Points on a hilly landscape, in no order, each with its height.
A ball rolls from a point to whichever of its 2 nearest points has the largest drop for the distance, and stops where none of them is lower. Distance is the straight distance between rows; heights are no part of it.
zoze: [ 79 123  84 160 156 141 110 153  97  95 151 101 180 118 169 101 141 164
 154 192  99 130 168 141]  (h 21.1)
posi: [108 117 158  83 117 168 114 157 126 135  83 126 136 171  46 112 160 142
 139 131 124 195 182  83]  (h 50.5)
Raraf: [121 139 158  54 102 134 102 153 131 167 120 194 115 188  59 137  95 102
  81  90 162 164 126  99]  (h 43.1)
sutur: [152 100 121  81  99 138 134 159 130 143 125 144  99 196  82 165 111 122
  90 136 146 110  95  88]  (h 36.1)
Miva: [127 107 104 137 193 134 161 143  81 111  82 104 100  82 145  99 101 112
 115 169 131 130 136 157]  (h 39.7)
zuput: [ 77 153 137 164 138 145 134 100 204 102 122 121 187 130 118 120 154 174
  98 140 149 102 191 114]  (h 6.7)
dedos: [127  92 112 142 113 104 124  91  95 138 163 152  95 143 110 199 126 135
 163 143  93 175  56 138]  (h 86.0)
Mitag: [120 146 110 159  71 100 103  83 116 111 130 184 153 140 118 151 135 145
 177 109 113 133  67 164]  (h 37.3)
lirid: [146 137 150 139 142 127  95  82 193 116 125 181 156 158  88 152  92 107
 139 120 155 105 120 129]  (h 59.6)
sefom: [108 139 126 142 195 122 178 180  88 135  94 108 129 107 168  89 101 134
  79 188 124  87 186 141]  (h 46.4)
dopo: [114 137 138 174 139  90 133 113  89 121 122 157 144 147 156 182 167 158
 213 127  45 143 116 170]  (h 21.3)
rofu: [ 94 119 152 104 152 105 203 117 137 181 154 102 107 124 120 125 136 148
  63  89 187 129 127 115]  (h 3.7)
nul: [111 180 154 124 117 121 124 121 184 179 133 162 149 132 136 140 130 105
 102 117 157  64 131 162]  (h 57.3)
puviz: [122 127 125 127 138 132 129 171  83 115  88 118 116 106 102 121 184 126
 122 179 164 191 139 131]  (h 27.5)
ves: [ 98 134 170 146 114 128 105 101 192 122 111 149 122 137  80  89 110 101
 144  85 131 155 183 109]  (h 44.3)
Gifo: [106 182 150 120 139 148 118 124 183 162 104 167 163 127 126 121 164  69
 154 134 145  97 150 163]  (h 54.4)
fako: [217 123 145 117 132 135 139 114 131 149 152 124 145 136 158 129 112  99
 154 108 135 115 104 111]  (h 38.0)
Vas: [111 136 117 131  96 154 116 128 133 125 104 144 140 115  89 128 179 123
 140 163 151 149 136 136]  (h 30.3)
luvi: [150 150 142  64 116 157 111 158 130 150 102 173 122 150  73 159 131  96
 147 100 138 180 122  90]  (h 41.2)
Kof: [181 128  95 130 151 145 135  95 101 142 154 152 159 102 176 120  85 121
 177 122 128 142 126 126]  (h 33.4)
gose: [153 110  87 163 134 136 133  92 148 108 175 107  99 116 149 122 102 131
  79 148 138  56  79 130]  (h 70.7)
baf: [ 94 154 142 147  99 112 110 142 194 153 145 119  77 143 131  77 163  92
  78 130 128 113 162 103]  (h 80.5)
Lebur: [125 147 150 135 138 143 120 155 165 131 147  94 105 118 126  99 195  92
 109 168 125 135 156  94]  (h 77.8)
nuta: [176 121 156  92 136 143 148 169  93 116 103  87  94  94 163  84 156  98
 110 106 132 155 125  90]  (h 47.8)
pino: [151 162 106 150 121 161 109 100 161 100 131 140 186 112 171 127 127 164
 148 114 125  99 155 124]  (h 65.7)
fir: [115 109 146 141 156  91 165 110 141 158 169 127 107 106 150 128  68 143
  69  93 182 115 129 107]  (h 13.1)
kekef: [147  91  87 155 148  88  84 102 113 128 171 148 127 160 153 154  87 123
 110 170 136  91  76 171]  (h 75.3)
rif: [143 147 168  85 132 138 174 159 130 171 112 140 124 119 126 125 161 101
 120 104 170 137 141 115]  (h 54.3)
Bora: [ 98 144 134 167 112 114 106 116  83 103 143 127 187 144 133 129 177 153
 209 148  57 177 137 146]  (h 9.8)
ris: [138 112 147 159 106  88 117 117 114 106 127 128 113 100 158 159  92 124
 124 114 133 105  88 176]  (h 23.9)
non: [142 122 145  64  93 156 165 178 108 167 110 101  83 157 119 159 118 140
  74 105 129  93 128  87]  (h 30.8)
zabuk: [166 109  98 116  96 149 151 109 106 118 182 129  89 119 116 125  91 117
  94 137 131 101  54 117]  (h 67.0)
gib: [123  82 119 131  97 101 137 125  59 123 107 109  95 113 130 165 112 137
 119 142 145 158  73 177]  (h 13.5)
dosor: [102 146 105 166 113  79  57  79 111 101 114 174 165 136 206 140 149 164
 162  98  73 137 126 192]  (h 40.3)
Lesi: [162 123  89 127 132 147 139 137 118 113 124 126 111 130 121 157 158 112
 160 176 120 105  70 149]  (h 42.8)
Pib: [158 122 139 138 122 107 101 122 177 106 143 134 119 149 107 168  85 119
 120 126 135 107 128 110]  (h 56.2)
Kuz: [135 158 132 158  93 110 115 142 111 107 109 123 134  82 173 133 128 128
 162 115 104 102 118 180]  (h 33.0)
tato: [126 103 111 149 125 114 142 114  77 136  97 121 145 112 149 129 115 151
 118 154 181 158 124 166]  (h 19.9)
kanu: [106 132 161 106 151 126 124 118 188 173 117 172 124 159  72  97 105  88
 130  90 159 181 167  93]  (h 47.4)
Bolun: [108  92 126 102 136 124 153 162 158 131  91 118 127 154  78  97 146 129
 159 107 168 105 136 126]  (h 62.8)
nol: [168 125 136  85  76 133  96 146 113 144 110 185 113 196  73 163 131 104
 136 138 116 152  81 111]  (h 39.2)
nipez: [125 118 118 135 155 130 121 140  72 139 110 138 164 110 141 123 137 143
 162 172 146 175 160 159]  (h 24.1)
sukos: [167 122 144 111 109 145 149 143  82  96 108 105 100  96 150 121 159 118
 146 113 101 154  83 112]  (h 44.2)
vudis: [135 105  92 172 148  64 111  84  89 102 166 194 123 166 167 158 108 150
 140 146  85  98  48 183]  (h 79.4)
Bama: [165 148  75 140 131 109  70  90  89  96 131 153 160 124 230 137 100 204
 120 112  46  97 127 144]  (h 72.8)
niz: [101 153 134 173 123  94  40 109 155 101  91 144 150 131 189 132 111 140
 148 115  99 135 172 182]  (h 46.9)
divup: [125 134 110 150 118 139 125 112 153 133 168  89  97 107 155 120 163 105
  88 173 124  97 123 119]  (h 74.9)
sula: [ 79 146 145  91  96 158  77 163 123  72  63 140  98 169  49 104 191 123
 168 116  59 195 105 111]  (h 53.9)
Fos: [105 133 130 125 188  93 203 165 122 174 110 108 111 141 142 107 102 152
  69 139 132  88 189 101]  (h 54.6)
gake: [138 125  93 146 124 155 133 124 129  97 127 111 157 136 131 168 156 149
 189 181  92  99 117 136]  (h 47.0)
nek: [180  97 139 104 175 142 165 136  85 108  93  81  81  82 128 135  64  91
  64 116 110 112 114 126]  (h 11.6)
gine: [100 160 184  70 154 149 156 200 109 155 113 112 134 101 123 120 204  90
 122 104 144 176 152 122]  (h 53.3)
roko: [100 142 126 135 124 127 138 160 154 113  81 146 181 134 109  94 142 138
 160 129 152  76 162 157]  (h 58.4)
dade: [108 169 152 139 133 127  81 115 155 118 100 151 174 116 147 117 143  91
 171 127 108 138 162 180]  (h 51.6)
vesas: [105  81  91  97 141 132 131 175 146  98 101  95  90 133  81 110 160 135
 174  85 148 147  99 107]  (h 65.9)
Dem: [182  90 123 133 172 107 139 120  90  99 127 107  79  84 153 159  54  88
 113 124 101 130  86 142]  (h 20.6)
Bevup: [127 144 160 145 165  96 165 113 201 156 164 107 120 139 143  96 135 142
  99  95 148  86 160  94]  (h 29.8)
duros: [113  98 121 147 102 114 102  78 142 122 179 118 112 117 109 198 119 124
 149 113 133 161  90 146]  (h 88.0)
sozat: [109 137 149 103 124 166 137 134 160 156 135  87 145 143  87 101 163 124
 162 111 110 159 181  91]  (h 47.9)
Diru: [122  99  78 172 150  94 123  83  94 118 147 132 113 126 147 174 135 146
 169 149 101 147  60 176]  (h 83.6)
dap: [140 131 129 106 155 123 188 157 102 159 104 103  90 153 131  95 114 116
  40 174 124  89 151  81]  (h 61.0)
Vak: [191 118 141 171 137  91 111 116 175  87 153 139 118 127 153 109  84 130
 110 121 147  99 111  95]  (h 50.4)
lege: [113 123 128 134  79 110 107 110 151 163 168 147 131 149 131 137  94 122
  91 128 161  78  99 172]  (h 60.9)
magek: [102 119 107 160 134 130 141  85 175 108 114 115 159 119  92 148 131 175
 113 132 182 118 144 119]  (h 14.2)
fef: [114 107 126 110  86 133 157 127 105 167 176 120  96 117 117 127  89 122
  53 131 164  97  86 132]  (h 64.3)
Defu: [113 139 166 164 128 111 112  92 201 141 149 109 136 129 130  97 109 136
 112  85 134 122 191  94]  (h 38.9)
lisap: [ 95 147 110 190  99  82  93  68 111 113 146 174 145 139 159 178 157 168
 174 108  62 123  87 169]  (h 32.7)
rasom: [175 129 134 160 162 115 128 127 193 107 145  93 115 116 156  77 133 116
 126 128 124  80 149  87]  (h 41.6)
keluz: [107 135 133 123  73 149 102  99 133 141 123 158 135 142  86 134 139 113
 175 115 122 148 100 157]  (h 33.5)
zibek: [151  99 150 135 175 121 171 113 123 129 149  71  83  99 137 118  53 115
  57 112 137  87 130 122]  (h 23.7)
sipu: [140 152 176  98 142 151 161 193  85 145 140  98 148  90 155  63 189  95
 129 120 126 144 154  99]  (h 51.0)
Divaz: [125 134 122  76  94 176 159 186  85 143 120  91  99 124 110 144 117 153
 110 118 114 137 166  84]  (h 25.6)
sati: [154 129 120  70 149 179 128 150 156 159 148 101 107 151 107 128 162 100
 140 117 116 176 153  60]  (h 45.4)
saf: [ 85 147 147 108  97 168 100 156  96  89  86 135 145 143  29 113 183 144
 156 149  95 207 154 107]  (h 52.1)
Peb: [ 85 134 103 142 123 151 109 153  93 102 161 109 194 130 120 107 171 150
 195 186  83 162 151 131]  (h 15.7)
zod: [179 116  96 142 170 109 139  87  79 121 148 139 110  93 181 140  68 115
 160 109  91 159  80 139]  (h 28.3)
sutim: [ 83 114 137 135  84 106 100 134 175 135 140 109  84 173  93  85 125 114
 112 109 131 102 136 123]  (h 83.5)
mazan: [133 156 189 103 153 107 148 124 181 171 106 162 137 140 111 138 115  84
 116  98 157 139 161 112]  (h 50.6)
Fuma: [112 113 144 131 120 116 100  97 155 159 182 104  83  96 124 183 116 103
  98 125 168 168 110 139]  (h 89.8)
Vabo: [158 155 128 144 110 132  82  67 179 105 153 183 178 129 149 135  85 150
 111  95 149 115 137 113]  (h 62.7)
kopu: [138 103  96 144 204 143 134  96  86 118 116  93 136  81 191 114  84 135
 114 146 129 123 144 176]  (h 34.3)
pemu: [177 119 128  98 137 150 113 143 131 163 145 104 114 141 142 141 124 100
 167 135 105 133 137 112]  (h 42.3)
kamid: [105 131 129 115  78 110 119 143 120 146 111 189 114 144  66 130  89 124
 115  99 185 153 123 127]  (h 45.7)
vafor: [103 140 135 102 107 170 201 184  93 121 123  84 157 105 105 129 142 165
 111 146 139 112 172  92]  (h 20.7)
sez: [143 163  84 138 100 129  63  91 148  83 115 175 190 133 198 139 126 193
 126 101  72  88 141 140]  (h 69.0)
Geb: [142  88  83  87 128 131 142 161 107 110 120 118  67 137 109  99 117 126
 141 111 129 127  88 105]  (h 68.4)
Mokik: [ 94 158 136 150 129 147 184 164 142 111 128 118 172 104 112 102 153 172
 104 151 144 101 183  89]  (h 14.9)
tuso: [129 148 127 133  88 143 136 172  82  96 138 104 129  86 152  98 156 117
 174 123  90 127 124 145]  (h 39.4)
ruz: [113 121  94 139 198 134 119 139  85 102 126  94 190  95 209 117  99 167
 152 154 104 128 170 166]  (h 27.9)
Lod: [105  98 149 138 122 126 162  89 147 145 139  99 126 135 100 126 148 155
  86 118 197 142 126 107]  (h 13.6)
dasu: [154 103 106  78 121 175 159 142 108 158 121 123 129 146  90 147 153 125
 124 154 165 113  89 131]  (h 39.5)

For each start below, name the point where the ball stops.
pemu => nek
dap => Bora
Lebur => lisap
sez => Bevup
gine => gib
rif => Bevup
nul => lisap
Fos => Bora
vesas => lisap

Call two points neighbours if one is among the 2 nearest of the other. Go from one point of each pair to the other, from neighbour to neighbour, staying as low as possible. Name the highest point that can't be avoided.
nek, zuput => zibek
nek, Bevup => rif
Bora, gib => Mitag
rofu, zuput => magek
